Each row is a point on a tangle of strands that fork, close into loops and nearly touch. The rows are in no order.
In the rows, 128 means zero.
Two points are linked if the straight distance between their rows is under 178. Some points are linked to none.
Z594: [ 90 113 106 111 122 160 164 154 117  89 127  66 173  72  87 118 165 108
  56 124  87 188 144 113  87 130 135 133  89 106  78 103 107 152 105 134
  74 121 183 114 113 136 132 120 131 100 166 115]
Z107: [170  90  99 135 105 149 174  94 128 131 127 104  97 106 102 186 109  92
  76  83 153 133  84 128 118 171 143 193 117  86 188 138 128 150 107 155
  75 126 121  91 120 179 161 147 120 102 170 122]
Z472: [141 123 131 102  86 124 173  93 134 159 125  80 130 105 151 180 115  75
 115  78 149  73 125 104  81 140 139 183  93 136 144 142  92 161  97  97
  71 139 192 137 148 186 104 153  95 159 147  82]
Z108: [116 113 102 139  97 157 117 129 127 142 131 147  66 156 114 155  90 158
 135 124  96  97 153 123 171 170 141 137 108 114 162 120  79 125 152 128
 163 167 127 104 154 160 110 147  96 155 165 165]
Z940: [110 150 121  76 120 171 169 106 133 171 106 138 108 106 163 115  87 146
 140  97 157 131 103  88  77 136 125  66 115 147 172 154 110  81  78 121
  60 134  97  96 171 164 106 133  96 156 163  96]
Z202: [ 61  99 110 126 131 206 167 118 150 138 106 129 103  86 104  80 101 120
  84  75  93 168  94 118 107  91 174 123 124 137 128 150  72  96 125 121
 134 170 144  59 137 158 117  93 106 126 143 138]
Z749: [165 150 100  73  86 136 132 147 132 157 122 131 113 125 134 100 135 156
 184 157 126 115 120  70 115 171 119  22  97  84 187 132 122 108  82 126
  87  78  91 117 176 155 117 116  79 125 112  84]
Z287: [204 168 102  80 136 158 119 110 128 109 173 165 173 139 116 117 133 135
 159 155 162 152 132 104 147 117 151 159 132 109 120 145 195 161 151 136
 140 108 105 150 112 104 167 128 164 137  72 134]
Z589: [129 185 110 154 141 157 141 106 140 133 166 175 141 158 113 158 127 101
 113 193 111 160  84 157 152  85 150 146 152 185  75 135 181 106 167 109
 158 157 118 181 100  52 153 100 188 132  89 149]
Z5: [171 143 127 114 158 175  99 133 141 126 141 109 121 130 118  63 132 127
 173 112 116 154 153  67 146  59 142 123 151 102 149 141 132 140 170 145
 191 164 114 115 138 166 150 113 133 159  83 140]
Z249: [ 82  99  94  70  91 168 161 140 135  93 133 120 184  67  99 112 157 119
  97 132 106 171 147 126  82 139 170 139  98  87  76 138  91 151 123 119
 114 104 134  94 124 113 104 123 121  90  85 109]
Z550: [ 83 188 203 188 146 101 155 117 132 141 124 157 108 143 118 105 112 155
 110 156 141 137  74 133 168 195 151 139 113 170 101 130 102  66 143 161
 162 150 127 149 106  74 148 131 152 114 133 163]
Z819: [168  92 117 124 158  63  63 190 132 115 114  97 154 105 142 157 137 148
 105 110 140 112 173 119 103 110  73 111 160 110 137  88 180 154  72 143
 106 126 123 124 120 159 156 157 135 150 165 126]
Z284: [154 124  83  88 156 119  93 172 108 123 123  87 176 109 131 172 121 121
 112 108 121 131 160  77  91 117  83  68 150 118 155 118 184 168  59 132
  87  92 121 145  74 160 144 128 129 156 158 106]
Z570: [115 107 112 208 124 149 142 135 111 112 124 105  56 148 129 141 142 125
  73 111 104 128 108 140 151  95  95 120 135 154 140  78 121 133 145 164
 144 174 149 123 142 173 144  85 103  93 214 130]
Z922: [ 92 122  90 148  97 170 138 147 119 129 125 105 102 139  99 128  72 128
  96 139  77 123 138 130 165 130 130 111  89 125 165 121  80 146 114 114
 136 164 143 115 132 163 117 107  95 137 156 145]
Z186: [ 80 140  97 132 125 103 110 175 171 155 123 131  91 161 129 184 120 131
 152 142  70 114 146  99 120 175 138  77 120 162 152 123 139  76  92 109
 154 116 105 181 129 113 114 161  78 123 146 130]
Z663: [138 124 130 200 115 105 149 130 123 120  97 163  89 157  96 121 123 125
 126 147 110 121 101 158 198 165 113 122 145 104 158 149 115  92 152 147
 156 123 108 152 131 107 116 120 122  78 124 151]
Z376: [136 112 127 115  71 144 133  80 126 151 117 188  90 139 146 147  85 142
 185 121 131  75 123 129 131 138 151 149 114 106 147 167  98 135 163  97
 126 164 137 140 161 153  81 146  98 147 116 148]
Z555: [132 137 176 222 164  46  93 150 104 121 113 175 105 146 163 149 130 177
 128 132 209 133 100 150 123 152  79 103 162 179 118 123 149 105 149 155
 134 115 115 102  84  66 175 121 171 113 159 139]
Z188: [ 82 117 143 129 101 135 128 104 117 104 131 118 173 136 149 151 151 119
 133 120 124 120 172 160 102  92 134 191 104 135  75 107 113 153 167 101
 135 118 173 147 127 119  97 117 128 103 108 145]
Z311: [ 97 156 180  79 126 142 197  98 151 149  97  95 179  95 142  79 140  91
 143  65 160 137  86  97 110 116 162 125 124 162 154 139 112  89  62 119
 102  93 151 161 123 136  96 105 107 107 123 108]
Z858: [160 110 152 170 130 105  96  83 128 111  99 162 129 153 119  68 134 125
 186 131 155  79 179 191 166 124 130 172 138 107  84 114 111 136 171 128
 141  99 143 152 185 104 124 126 143  92  92 150]
Z214: [175 144 119 171 167  92 143 125  80 120 152 127 110 135 115  81 164 147
  58 186 122 173 134 161 181 134  77 118 168 124  74  99 131 114 125 177
 146 137 120 111 141 107 150 172 159 127 147 125]
Z275: [ 68 136 102 116 129 203 163 150 136 109 116  92 141 101 101  79 138 118
  80 117  54 168 154 137 106  96 142 101 125 129 106 123  59  96 129 123
 149 175 160  96 178 150  94 139 116 114 143 138]
Z911: [ 84 137 139 132 157 125 164 179 107 109 107 133 149 147 137 120 134 163
  82 161 101 186 161 158 139 146  96  63 133 191 133 129 105  69 108 116
 155 148 117 113 174  67  85 148 137 104 159 126]
Z421: [123  89  98 150 144 143 128 127 111 102 133 105 145  85 123  80 154 142
  81 150 116 182 140 135  97  84 115 135 151 134  49 109 119 150 150 165
 126 145 125  84 128 118 158 107 124 113 108 125]
Z328: [130 135 185  99 137 218 157  84 123 134 122 139  97 132 142 103 118 138
 140  82 147 127 109  93 158 100 171 160 147 136 173 172  87 106 182 123
 172 189 149  76 152 153  91 130 143 162 137 140]
Z138: [110 163  98  97 113 183 176 129 155 150 105 144 115 118 130 116 125 145
 159 103 127 138  95  79 107 168 145  30 115 121 208 156 120  87  82 131
 108 104  79 127 160 141 116 106  88 110 146 103]
Z671: [ 92 118  97 192 149  84 122 131 121 128 115 119 147 136 132 132 135 140
  77 172 112 173 112 170 118 136  73  94 150 166  70 101 150 102  87 148
 134 125 114 157 120  79 126 133 116  87 150 123]
Z488: [ 86 149 172 196 156  81 118 150 105 130 111 144 111 138 126 138 133 183
  98 133 168 139  88 114 156 209  95  95 127 168 105 113 144 103  98 163
 160 134 120 127  83  74 170 118 150 113 172 158]
Z918: [170 144 193 128 151 117 120 166 140 128  91 140 146 128 122  86 121 114
 179 140 146 133 109  55 147 144 121  61  86 138 184 168 155  98 121 130
 116  69 123 159 119 152 121  94 118 114 118 106]
Z28: [145 109 101 184 132  95 124 136 112 129 140 111  65 152 118 186 145 131
  61 134 123 131 133 161 156 132 109 142 172 118 125  93 149 141 142 148
 173 135 117  99  85 137 157 162 168 148 204 173]
Z937: [ 88 101 126 157 137  94 130 168 101  67  96  95 175  97  99 132 151 169
  38 109 162 130 127 152 119 174  96 120 118 141  76  82 124 160  98 139
 112 132 173 117 128 132 129 120 134  85 204 127]
Z747: [145 155 135 139 107 104 140 107 142 116 129 166 154 156  93  93 131 111
 179 166 114  75 166 183 184 164 150 156 112  90 132 139 104 116 149 118
 134  81 130 168 168 105 108 149 139  90  91 127]
Z196: [121 126 117 192 134  84 130 111 109 132 147 114  97 129 133 118 136 144
  60 173 145 169  93 186 121 150  90 129 174 161  58  91 133 111 118 172
 142 146 100 104 122  81 183 148 131 114 152 133]
Z608: [167 101  98 142  62 123 136  82 107 138 128 128  96 131 103 181  99 102
 121  97 117 112 108 132 162 151 134 172 101  70 202 141 134 164 123 132
  99 138 118 133  91 172 156 131 111 126 143 153]
Z478: [121 106 108 103 134 116 143 135 161 115 153 134 162 138 100 115 106  89
 119 145 102 142 167 207 142  88 154 175 121 146 155 137 120 106 144  87
 107  76 116 124 139  90 126 127 140 115  80 118]
Z652: [169 133 155 123 133 195 125  23 140 147 158 162  74 140 126  87 103 132
 156 106 155 131  59 124 147 101 157 198 119 127 153 147 116 154 186 148
 125 190 114 114 118 140 147  78 134 156  94 183]
Z853: [120 118 115 130 109 102 121 140  98  92 126 102 159 118 108 142 152 106
 111 133  90 118 201 156 135 116 112 162 107  97  99  94 104 163 156 111
 131 118 191 137 151 139  90 155 131  93 137 122]
Z455: [141 158  98 139 122  84  75 137 140 155 152 127  83 131 101 172  72  96
 159 184  55  62  85 105 150 160 127  97 124 103 139 148 165 118  76 129
 107 116 116 195  75 141 143 170 117 177 132 110]
Z372: [154 112 121 205 129  61  99 103  81 103 109 124  60 151 124 130 159 132
  99 134 133  92 151 192 199 120  89 122 167  88 116  81 136 162 169 153
 153 123 121 121 110 145 159 149 190 143 177 170]
Z515: [129  44  79 159 110 133 141  91 125 131 139 106  74 101 132 192 116 134
  88  80 150 146 103 138  82 137 134 180 129 110 134  98 149 156 133 173
 112 117 106  72  96 128 174 104 109 105 174 139]
Z460: [105 125 176  72 108 182 187 114  93 113  95 152 151 147 144 137 109 136
 148 128 169 118 128 112 161 135 174 113 119 121 168 170  86 109 165  92
 153 120 130 117 134 100  49 104 144 109 110 104]
Z957: [133  80 120 145 116 142  90  97 152 138 152 120  93  98 141  86 114 129
 130 100 168 129  91 139  95 121 145 184 131 119  94  97 138 190 165 154
 122 148 118  83 109 134 177  74 112 155  90 153]
Z878: [137 158  84 137  81 164 162  97  86 129 118 102 122  88 130 142 139  85
 104 137  91 132 125 110 125  82 105 132  90  61 134 130  72 168 146 119
  98 168 183 138 131 197 104 130 113 127 151  86]
Z668: [139  47 134 132  83 120 182 156 116 144  71 117 108 116 128 205 114 115
  75  66 196 100 155 120  75 132 119 139 132 133 166 128 140 139 110  95
 102 124 163 102 157 167 109 120 130 116 169  99]
Z389: [128  96  98 189 144 141 170 118  94  81 136  91  89  95 140 116 166 128
  58 137 141 188  80 166 103  99 111 137 144 149  84  87 113 137 170 195
 106 144 126  72 106 107 181  73 113  73 154 108]
Z194: [115  85 173 117 174 105 136 148  96  71 116 107 196 153 152 110 158 163
 109 107 165 175 174 149 141 121 104 132 135 165 128 134 141 122 136 136
 134 105 127 107 123  63 132  87 145  97 102 133]
Z660: [122 145 203 147 187 112  88 130 169 151 158 137  77 162 160  80 163 151
 155 157 127 154  98 135 119 105 138 139 165 212  75 106 125  67 129 146
 180 145 113 116 150 101 144 139 125 128 132 158]
Z282: [165 126 158  97 123  97  95 162 153 143 117 150 128 140 138 121 131 120
 212 158 118 114 120  78 113 157 120  49  71 119 170 149 149 102  90 113
  78  56  99 145 157 142  96 133  84 111  99  77]
Z832: [134 119 114 123 161 160 129 130 152 116 165 209 137 166 122 124  98 154
 136 155 142 152 117 174 161 104 168 152 138 168 139 177 157  94 179  92
 148 108  67 104 127  48 148 121 176 140  97 132]
Z434: [103  84 102 117 135 126 142 159  91  66 120  94 184 107  95 105 157 141
  41 149  84 190 159 148 110 137  88 122 106 121  61  95 119 155 104 157
 110 107 151 100 107 107 147 110 125  84 147 131]
Z465: [136 100 142  22  92 184 140 118 127 142 111  64 146 100 104  81 135 110
  97  81 130 114 171  84  64 113 154 120  89 105 130 131  80 162  91  99
  72 144 159  71 158 218 110 131 132 165 100  98]
Z882: [148 101 136  43  92 177 111 128  91  90 112 122 194 153 103 100 105 112
 161 143 130 107 196 137 128 107 161 146  97  85 120 146 108 194 168  98
 137 112 144 112 148 141  90 100 157 121  65 124]
Z693: [123 206 100  95 112 142 132 119 163 123 172 180 153 141 114 149 138  96
 176 190  93  95 122 155 149 113 167 154  96 132 113 146 127 119 152  63
 126 139 139 211 147 106  90 141 154 144  73 135]
Z802: [ 94 138  75  72 103 158 194 170 129 102 144 119 175  75 112 156 141  97
 100 123 109 146 118 135  84 147 179 116 150  88 151 170 111 120 120 102
 129 105 128  91 121  88 102 135 133 104  82 101]
Z974: [106 161 127  88  51 178 202  67 127 159  87 118 123 120 144 163 133 102
 152  84 148  94 118  81  81 134 174 104 115 101 150 165 101 117 116 106
 127 130 143 154 121 176  65 117  96 122 107 114]
Z978: [122 188  74  86 104 143 135 153 131 131 141 133 161  86 103  89 163 126
 129 198  62 147 121 124 118 131 121  87 134  86  86 147 100 123 114 125
 129 147 133 146 156 118 114 164 132 127  68 119]
Z423: [ 85 150 166  90 157 152 166 153 164 107 120  90 190 104 119  76 151 121
 103  89 140 147 111  96 114 165 144 100 110 159 154 124 119  94  52 133
  94 115 127 147 160 132 108 107 101 102 153 117]
Z739: [191 145 148  31 112 164 127 121 117 113 156 152 194 163 125 112 138 111
 170 144 159 116 182 112 150  93 165 162 115 109 138 149 156 178 170  90
 138 110 142 149 150 129 108 122 168 139  57 119]
Z596: [178 150 121  66 161 101 114 144 127 154 173 118 113 123 154 178 138 125
 160 144 145  99 149  80 110 174 125 130 118 124 166 124 150 141  82 147
  82  87 113 111 131 147 154 200 120 168 162 110]
Z100: [123 178 100  85 108 148 146 112 148 147 163 162  99 146 142 175 122 122
 187 172 101  76 128 139 152 140 166 133  98 108 168 152 108 122 172  77
 133 140 111 145 176 123  93 150 112 146  97 127]
Z775: [144 125 146 145 149  85  73 178 132 122 141 134 126 170 113 139 131 146
 149 131 120  99 187 143 164 135 123 128 122 123 147 116 156 144 141 107
 145 100 136 133 100 115 151 152 167 163 129 158]
Z9: [ 55 122 139 119 162 165 150 167 130 105 102 122 152 112 135  88 141 160
  71 115  92 195 155 141 114 103 120  94 175 182 101 123  94  72 115 146
 164 179 127  71 156 114  95 125 134 119 142 131]
Z379: [136 139 114 125 147 134  85 124 126 168 129 110 149 106 168 149 100 122
 158 101 132 111 133  68  66 108  98 111 161 145 112 134 157 147  69 153
  95 124 124 150  95 167 144 147 109 186 133 111]
Z160: [ 23 145 160  93 136 133 116 148 164 158 122 162 148 136 138  85 123 178
 140 141  82 158 120 116 103 136 147 112 116 186  71 144 120  74 111 122
 176 164 103 144 118  87  96 144 124 126 101 163]
Z906: [128 144 163 172 161  89  99 121 155 148 170 119 122 134 152  70 163 146
 111 182 135 159 104 175 112 117 108 154 167 185  32  96 143  91 124 172
 156 138 113 121 144  77 158 137 127 124 105 136]
Z934: [204 166  95  77 176 125 109 145 147 170 176 126 107  91 118 148 111  79
 167 128 128 121 120  76 105 136 137 141 141 116 183 167 150 126 116 126
  98 116 111 101 133 141 171 185 132 178 115 109]
Z265: [208 120 119 147  94  77  82 122 118 135 119 169  73 154 116 143  99 102
 190 131 114  72 129 138 171 140 104 114 111  69 185 151 141 139 139 112
 102 119 114 168 142 162 117 154 129 161 128  98]
Z619: [170  72 143 154 120 115  74 118 149 143 119  74 102 101 129  94 127 125
 140  63 173 110 132  97 108 122 133 156 144  99 114  85 145 195 133 150
 133 145 129 110 137 170 173  97  98 178 111 138]
Z622: [116 122 141 119 132  86 111 172 129 101 106  73 169  94 100 120 157 112
  81 116  82 118 166 148 126 126  90 145 132 102 115 106 131 144  96 126
  99 142 187 158 172 169  98 153 119  94 141 102]
Z856: [144  95  88 116 127 157 135  87 146 113 140 155 143  67 116  61 153 146
 113 138 160 175 100 136  93  80 138 159 177 119  53 136 140 144 168 150
 136 162 111  87 156 116 150 116 129 105  81 112]
Z684: [120 129  95 132 105 109 126 107 114 146 138 152  46 164 121 188 104 156
 123 150  85  89 119 147 169 191 111 114  98 115 169 113 117 124 114 137
 143 148  85 137 127 146 128 169 108 147 208 157]
Z816: [140 128 108 189 148  96  83 152 123 140 169  96  65 156 171 192 138 122
 105 132 137 124 117 161 118  89 100 150 194 162 106  91 145 146 157 143
 149 143 108  88  78 118 187 113 151 163 155 156]
Z410: [ 99 168  75  81 108 118  94 175  85 125 119 100 116 118 111 146 146 146
 119 160  68  77 112 106 150 151  97  38 111  74 170 123 103 160  76 109
  96 142 148 137 137 184 123 130 124 152 149 102]
Z678: [120 172 170 109 125  86 113 133 151 119 150 155 158 157 115 141 135  96
 192 151 114  60 148 162 163 148 162 163  92 101 148 137 127 119 132  77
 107  79 139 187 129 102 106 136 144 127  66 140]
Z441: [161 155  80 140 149 145 128 140 136 140 162 208 135 163 124 176 127 125
 144 191 125 158 127 149 144 113 125 132 157 157 118 162 163  97 168  98
 144 129  77 139 106  73 134 148 158 133 109 133]
Z595: [125 180 157 140 152 129 107 136 177 152 154 170 151 150 112 110 141  97
 144 202  77 155  98 140 132  84 141 136 135 178  53 143 166  88 125 109
 144 142 123 207 118  96 132 126 173 134  66 164]
Z386: [105 158 178 179 148 113 148 129 118 133 114 188 104 148 120  99 112 142
 164 162 128 133  90 142 184 153 133 112 107 166 134 159  97  67 163 126
 148 137 126 158 128 101  92 120 138 100 118 144]
Z356: [105  94  90 105 136  78  74 209 145 117 126 104 142 108 126 142 116 150
  75 126 111 114 172 151 105 127  79 117 132 152 139 108 141 127  63 102
  88 137 135  87 141 157 143 156 135 157 163 117]
Z560: [ 77  82  97  87 103 184 178 106 159 141 114 161 146 113 124 143 109 111
 145  93 129 154 117 120  77  71 185 133 155 133 126 170 145 103 145  99
 159 109 110 125 104  95 100 106 116 106  89 120]
Z17: [144  97 137  93 110 154 143 141  65  79 109 121 164 162 107 138  78 111
 117 132 143 115 194 144 183 113 148 132 116  95 160 130  97 164 182  94
 132 105 164  88 126 121 110  95 163 122 114 112]
Z447: [199 106 121 135 112 167 129  57 127 115 138 149  88 113 125  68 119 136
 138 107 179 152  55 129 135 107 154 174 140 104 122 134 135 170 171 180
 118 155  87  86 105 125 179  72 128 131  61 148]
Z491: [112 124 133  84 107 189 183 157  76  79 112  95 166 143 130 133 127 104
 113 129 113 130 151 127 156 117 149  92 101 104 197 147  85 123 161  87
 140 123 160  91 150 120  72 101 131 107 133  90]
Z677: [167 127 189 113 134 194 146  65 107 131 147 150  89 163 140 123  94 129
 145 101 165 111 115 115 195 130 173 187 109 116 192 161  99 152 203 130
 149 151 143  98 146 141 114 108 154 163 111 156]
Z3: [160 152 146 194 141 140 105 112 138 159 108 118  92 117 125 107  98  83
 162  93 106 130  67  70 144  86 113 107 144 120 169 149 150 124 104 168
 113 159 129 191  91 184 140  75  92 139 131 118]
Z101: [119  65 149  46 117 140 166 104 170 131 129 149 172 118 139 110 133 113
 156 100 156 136 128 140 104  61 185 156 173 151 106 170 166 104 137  78
 136  87 105 119 137 102 101 125 120  90  68 118]
Z740: [149 124  99 178 116 184 154 113  87 112 113  89 105 117 117 128 133 104
  81 116  96 167 144 116 137  60  88 112 121 105 129  88  92 172 176 144
 116 173 180 120 134 195 125  95 111  91 189 121]
Z861: [131 188 100 110 144 104 131 121 120 147 150 111 112  97 135 171 118 139
 129 161 137 108  74 122 135 207 120 116 110 110 142 127 113 120  69 146
  85 102 113 142 109 133 139 185 117 147 198 106]
Z261: [114 106 105 163 109 121 141 132 102 102 138 108 148 166 100 140 141  96
  85 171  63 146 194 181 165 111 111 127 131 120 100  90 113 128 155 112
 162 109 144 151 134 101 110 133 136  82 132 132]
Z977: [119  92 137 128 141 141 100 172  81  87 120 121 141 165 123 150 109 148
  91 109 123 131 198 149 174 126 121 133 127 125 172 115 120 162 151 110
 145 110 142  70  99 123 141 113 169 157 138 146]
Z323: [111 122 183 117 164  72 103 150 184 132 130 125 161 141 140 148 149 119
 194 122 140 115 140 109 112 144 140 133 120 161 138 138 162  74 107 115
 146  75 115 192 120  93 115 146 101  79 110 127]
Z562: [138 141 145 152 182 115 139 158  90 104 114 141 127 135 116  73 134 174
  99 175 123 164 148 138 185 171  83  78 140 165 116 119  99  88 124 160
 143 127 119 102 171 100 114 151 129 110 156 134]
Z721: [109 123 220  80 146 103 155 113 175 153 121 165 164 118 133 103 143 113
 205 107 157 127 106 117 126 102 169 133 125 171 122 159 151  67 130  90
 131  82 119 154 125 105 101 145 122  84  97 123]
Z464: [167 173 136 178 161 119 121 111 124 141 145  99 138 132 116 103 120  72
 131 141 122 137  95 112 165  81 117 161 126 118 161 121 140 141 138 150
 117 141 148 173  99 160 148 108 137 130 116 111]
Z960: [122 124 129  52  76 144 165 113 144 132 130  61 138 100 141 148 145  90
 139  95 113  89 165 109  78 134 152 153  76  91 130 126  88 155 109 105
  91 131 183 128 178 177  92 148  91 137 107  98]
Z939: [ 82  87 175 143 130 113  83 134 103 112 111 116 147 174 170 147 124 183
 142  90 178 122 174 138 116 143 127 138 101 148 101  78 122 181 150 132
 176 128 124  94 100  89 145  84 131 145 149 188]
Z728: [109 118  84 106 152 127 139 138 113 115 136 104 161 126 147 175 133 161
  86 129 138 169 146 135 101 164  94  97 126 143 141  98 150 140  71 154
 122  86 104  96  93  79 144 144 115 108 185 128]
Z104: [144 133 118 195 128 113 114 163 115  96 143  63  27 142 157 159 155  96
  85 104 134 119  83 153 120  93 102 146 175 153 140  65 130 151 172 170
 144 161 124  96 102 152 162  85 137 118 156 128]
Z74: [110 163 170  97 100 166 211  63 137 182  87 107 129 127 140 112 133  85
 155  52 155 120  90  60  99  94 168  97 125 155 154 150 115  89  89 113
 132 115 129 176 128 178  70 120  98 125 131  97]
Z155: [171 124 128 207 112 102  89  83 116 129 133 178  64 163 134 103 141 131
 168 124 130  81 113 198 165 116 115 178 143 108  85 116 146 159 191 142
 137 143 124 151 146 116 152 106 158 137  97 169]
Z910: [146 134 122 132 141 153 145 128 129 164 140 160  98 152 161 167  82 134
 175 123 135 146 121 102 144 146 140 118 107 137 190 161 152 105 140 130
 117 114  85 131 100 131 125 121 112 146 138 143]
Z204: [123 123 193 174 170  69  38 141 156 127 149 112 128 145 182 127 152 169
 185 117 150 119 129 117  81 135  93 131 136 176  75  98 146 133  87 153
 131 131 124 135 118 106 160 125 126 149 156 157]
Z655: [148 150 149 149 164 133 111 103 173 145 177 192 122 181 141 163 107 127
 162 120 188 133 102 159 139 116 164 185 129 178 143 147 173 111 176 108
 131  91  96 119  98  62 189 112 187 157 114 162]
Z576: [118 138 123 131 175  71 121 153 108 116 137 105 174 132 142 138 151 145
  74 160  99 162 134 156 122 149  57  99 137 156 107  90 156 110  52 152
 115 107 123 155 106 111 124 168 131 119 193 124]
Z172: [143 124 147 158  85 111 110 124 133 146  95 182  88 146 127 144  93 119
 206 139 126  62 116 131 149 160 115 107  95  92 173 161 132 108 142 110
 124 130 123 183 145 156  78 128  90 132 106 124]
Z336: [136 192 111 129 136 146 159 119 106 133 142  97 152  96 130 120 136  97
 106 141 103 146 106 105 154 118 112 145 128 109 148 127  95 144 114 136
 101 153 161 151 122 154 118 136 129 136 150 100]
Z713: [151 115 145 213 131  54 102 137  78 106 102 164  90 141 148 130 148 171
 121 126 189  99 130 173 159 139  72 102 173 120 103 100 133 143 169 150
 145 119 128 134 108 104 150 129 163 124 161 150]
Z979: [127 128  90 148 149 146 112 139 151 124 177  88 136 118 100 146 140  82
  83 143 108 150 114 147 116 117 152 201 154 126  86 106 156 168 130 137
 150 118 127 109  82 108 207 108 146 141  92 134]
Z61: [106 108 160 192 117  86  48 127 134 134 143 107 108 169 165 131 140 187
 155 111 133 101 148 137 109 138 103 118 123 142  74  42 149 181 114 157
 152 127 117 132  91 110 157 106 118 181 156 174]
Z837: [204 151 101 113 182 138  89 115 152 167 169 146 144  91 146 117 110 103
 166 128 145 141 109  83  82  78 115 137 164 142 129 151 182 148 125 136
  93 144 103 126 113 155 165 145 144 194 103 110]
Z771: [140 116  87 171  70 106  99  92 104 128 119 157  83 140 112 188  82 107
 142 128  94  68 119 153 174 127 119 160  96  65 150 123 136 176 146 104
 118 140 147 174  90 162 119 143 131 141 133 137]
Z822: [182 116 151 128 141 133 104 110 154 140 152 169 141 160 127 143 124 119
 159 105 191 110 132 125 136 128 168 196 146 127 154 145 173 158 163 106
 142  96 119 113 122  97 166 111 177 167  93 140]
Z147: [130 122 112 194 118 108 147 125 126 137 124 123  97 170 100 117 148 112
  98 168  86 142 128 160 183 130 123 134 153 119  95 114 141 113 146 150
 198 125 115 171 109  81 153 111 121  94 101 152]
Z730: [ 96 107 130 176 131  97 149 131 136 138  92 149 127  97 162 162 112 158
 107  96 187 146 101 136  87 143 100 131 159 164 126 132 136 103 125 152
 124 154 116 103 143 121 130 128 119  96 172 114]
Z415: [184 133  88 187 104 103  79  87 111 129 135 148  90 148  89 127 124 122
 143 153  96  85 127 155 173 103 117 152 129  57  91 110 152 172 172 130
 162 158 138 181 132 140 137 159 153 149 114 143]
Z459: [ 46  98 206 123 134 140 102 129 120 108 121  86 134 147 188 140 140 175
 134  76 171 129 144 155 101  96 143 162 120 192 104  78 103 146 164 127
 167 153 141  80 116 108 130  89 135 123 150 143]
Z881: [203  82 156 120 127  85  93 124 138 136 103  82 147 110 139  89 146 121
 136  92 174 111 180 109  94  97 112 160 132 106 108  92 159 168 126 132
 109 143 149 134 173 183 128 134 127 156 102  90]
Z388: [ 68 149 157 139 120 107 139  99 129 142 115 159 179 142 161 155 120 141
 155 134 162 121 131 153 119 131 135 147 102 159  93 137 129 121 155 101
 152 124 143 181 100  80  96 114 133 103 110 136]
Z690: [128 132  93  61 127 128 124 154 160 120 121 150 155  84 127  88 163 145
 144 147 119 132 157 118  78 130 131 122 159  94  89 151 128 116 123 134
 144 139 109 114 177 138 106 190 116 117  86 116]
Z676: [ 62 136 182 147 137  94  84 112 159 130 137 136 165 140 167 117 150 181
 177 123 151 117 124 132  85 139 117 142 120 164  39 107 152 126 110 139
 166 129 131 178  91  71 125 113 126 117 105 165]
Z288: [148 120  93  98 137 134 123 129 177 125 149 183 144  89 127 110 164 151
 129 130 167 136 139 140  90  98 142 172 185 120  76 143 166 115 156 115
 149 151 110 100 172  99 124 170 135 118  96 120]
Z824: [100 123  79 123 121 162 176 140 152 144 116 113 159 102 129 188 129  90
 127 109 128 149 118 119  78 130 164 138 156 120 141 166 150 106 125 125
 137 101 115 138  98  93 121 133 108 104 111 111]
Z221: [148  94 153 122 122 119 152 123  84 118  85 173 155 155 133  89  82 164
 162 140 179 124 160 125 159 152  94  77  91 132 168 137 122 126 136 124
 102  83 104 120 154 105  98 109 118 107 128 112]
Z976: [132 180  78  80 108 145 108 157 102 124 128 107 126 119 102 104 144 148
 136 190  73 130 116 105 164 156 113  39 121  52 139 132  87 132 107 135
 141 152 119 137 131 152 115 142 108 125 108 119]
Z52: [132 119 175 129 184 114  96 172 173 151 148 139 102 149 129  98 151 163
 151 149 114 157 159 110 143 150 144 129 148 165 109 121 132  73 124 148
 193 119  97 105 165  93 140 166 125 138 118 156]
Z234: [112 172  90  84 129 100  74 176 130 142 143 118 114 118 133 177 108 123
 178 152  67  69 105  72 115 149 136  60 118  94 153 150 137 131  66 120
  89 120 135 160 110 167 139 151 109 180 110  95]
Z592: [113 161 188 119 124 146 189 104 126 135 128 207 118 140 132 139 112 126
 172 137 168 123  81 120 169 162 180 138 100 129 167 184 116  77 189 111
 149 130 115 136 128  87  81 127 151 111 111 122]
Z913: [100  76  95 153 133 118 147 124 152 122 150  95 119 119 112 154 121 155
  60 104 150 149 148 164 105 183 128 159 107 133 128  92 121 138 106 150
 122 100 131  66 122 110 174 147 110 111 208 135]
Z355: [104 112 108 170 134  66 130 129  69  85 113 113 118 121  80 124 140 163
  28 155 127 127 150 176 167 173  92 114 119 116  82  78 107 148 104 134
 130 109 144 122 102 127 163 157 159 122 213 151]
Z92: [124 110 104 106 154 137 105 150 153 151 133 110 170  89 154 104 108 115
 100 103 113 135 143 115  89 106 106 126 136 161 138 133 124 130  76 118
  75 152 129 112 140 175 131 130 108 171 132 108]
Z709: [110 146 132  26  91 183 150 120 124 148 107 109 138 103 141  80 130 142
 123  86 133 102 141  98  83 121 146  51 126 130 166 152  73 119  67  99
  59 141 125  70 179 182 100 105 115 182 116 102]
Z926: [146 129 114 126  38 147 168  67 119 164  99 102 100 123 148 193 126 123
 146  91 145  84 105  76  95 152 132 124  95  93 123 162 121 157 118 133
 106 155 154 165 130 204  84 142  94 148 134 102]
Z122: [116 130 128  87 135 121 149 154 156 139 103 102 177 129 151 173 138  92
 165  92 141 134 136  96  76 130 135 107 138 147 172 152 156  94  86  88
 115  75 115 172 111  99 107 133  96  95 111 112]
Z898: [ 69 114 136 110 106 182 137 131 141 140 102 123 113 105 111 123  73 140
 103  83 115 129 101  98 123 135 162 135 113 140 159 152  73 134 124 101
 115 177 172  94 135 179 126  95 106 162 147 134]
Z466: [143 107 153 103 156  88  89 157 120  99 104  67 187 101 135  85 185 130
 109  83 128 140 186 124  68  81  90 151 153 114  91 115 156 163 121 145
 104 144 165 142 159 174 130 119 124 112 103 109]
Z758: [153 159 159 133 146 145 126 122 146 147  99 148 139 108 119  66 110  86
 182 129 130 154  78  54 130  82 133  79 128 134 168 184 147  93 130 132
 123 118 125 169  93 156 132  82 125 129  83 114]
Z154: [144 163 125 145 149  65 102 140 124 141 147 131 116 122 100 126 121 115
 105 183  93 108  95 124 180 187 106 118 117 111 135 119 145 128  77 142
 110 104 138 149 101 135 156 188 148 155 166 119]

A fork is a point with three links, a tip a point with one. Leave the first point through the second and follow the links. Name the first fork or tip that comes.
Z856, Z288 | Z379
Z589, Z441 | Z17
Z372, Z28 | Z423
Z3, Z464 | Z386
Z596, Z861 | Z421
Z771, Z608 | Z196
Z622, Z466 | Z328
Z328, Z677 | Z853
Z882, Z739 | Z595

How many points has the smallest loop of links through each point below? Write - if it is on no loop.
Z721 | 6
Z562 | 21
Z747 | 11
Z92 | 5
Z861 | -
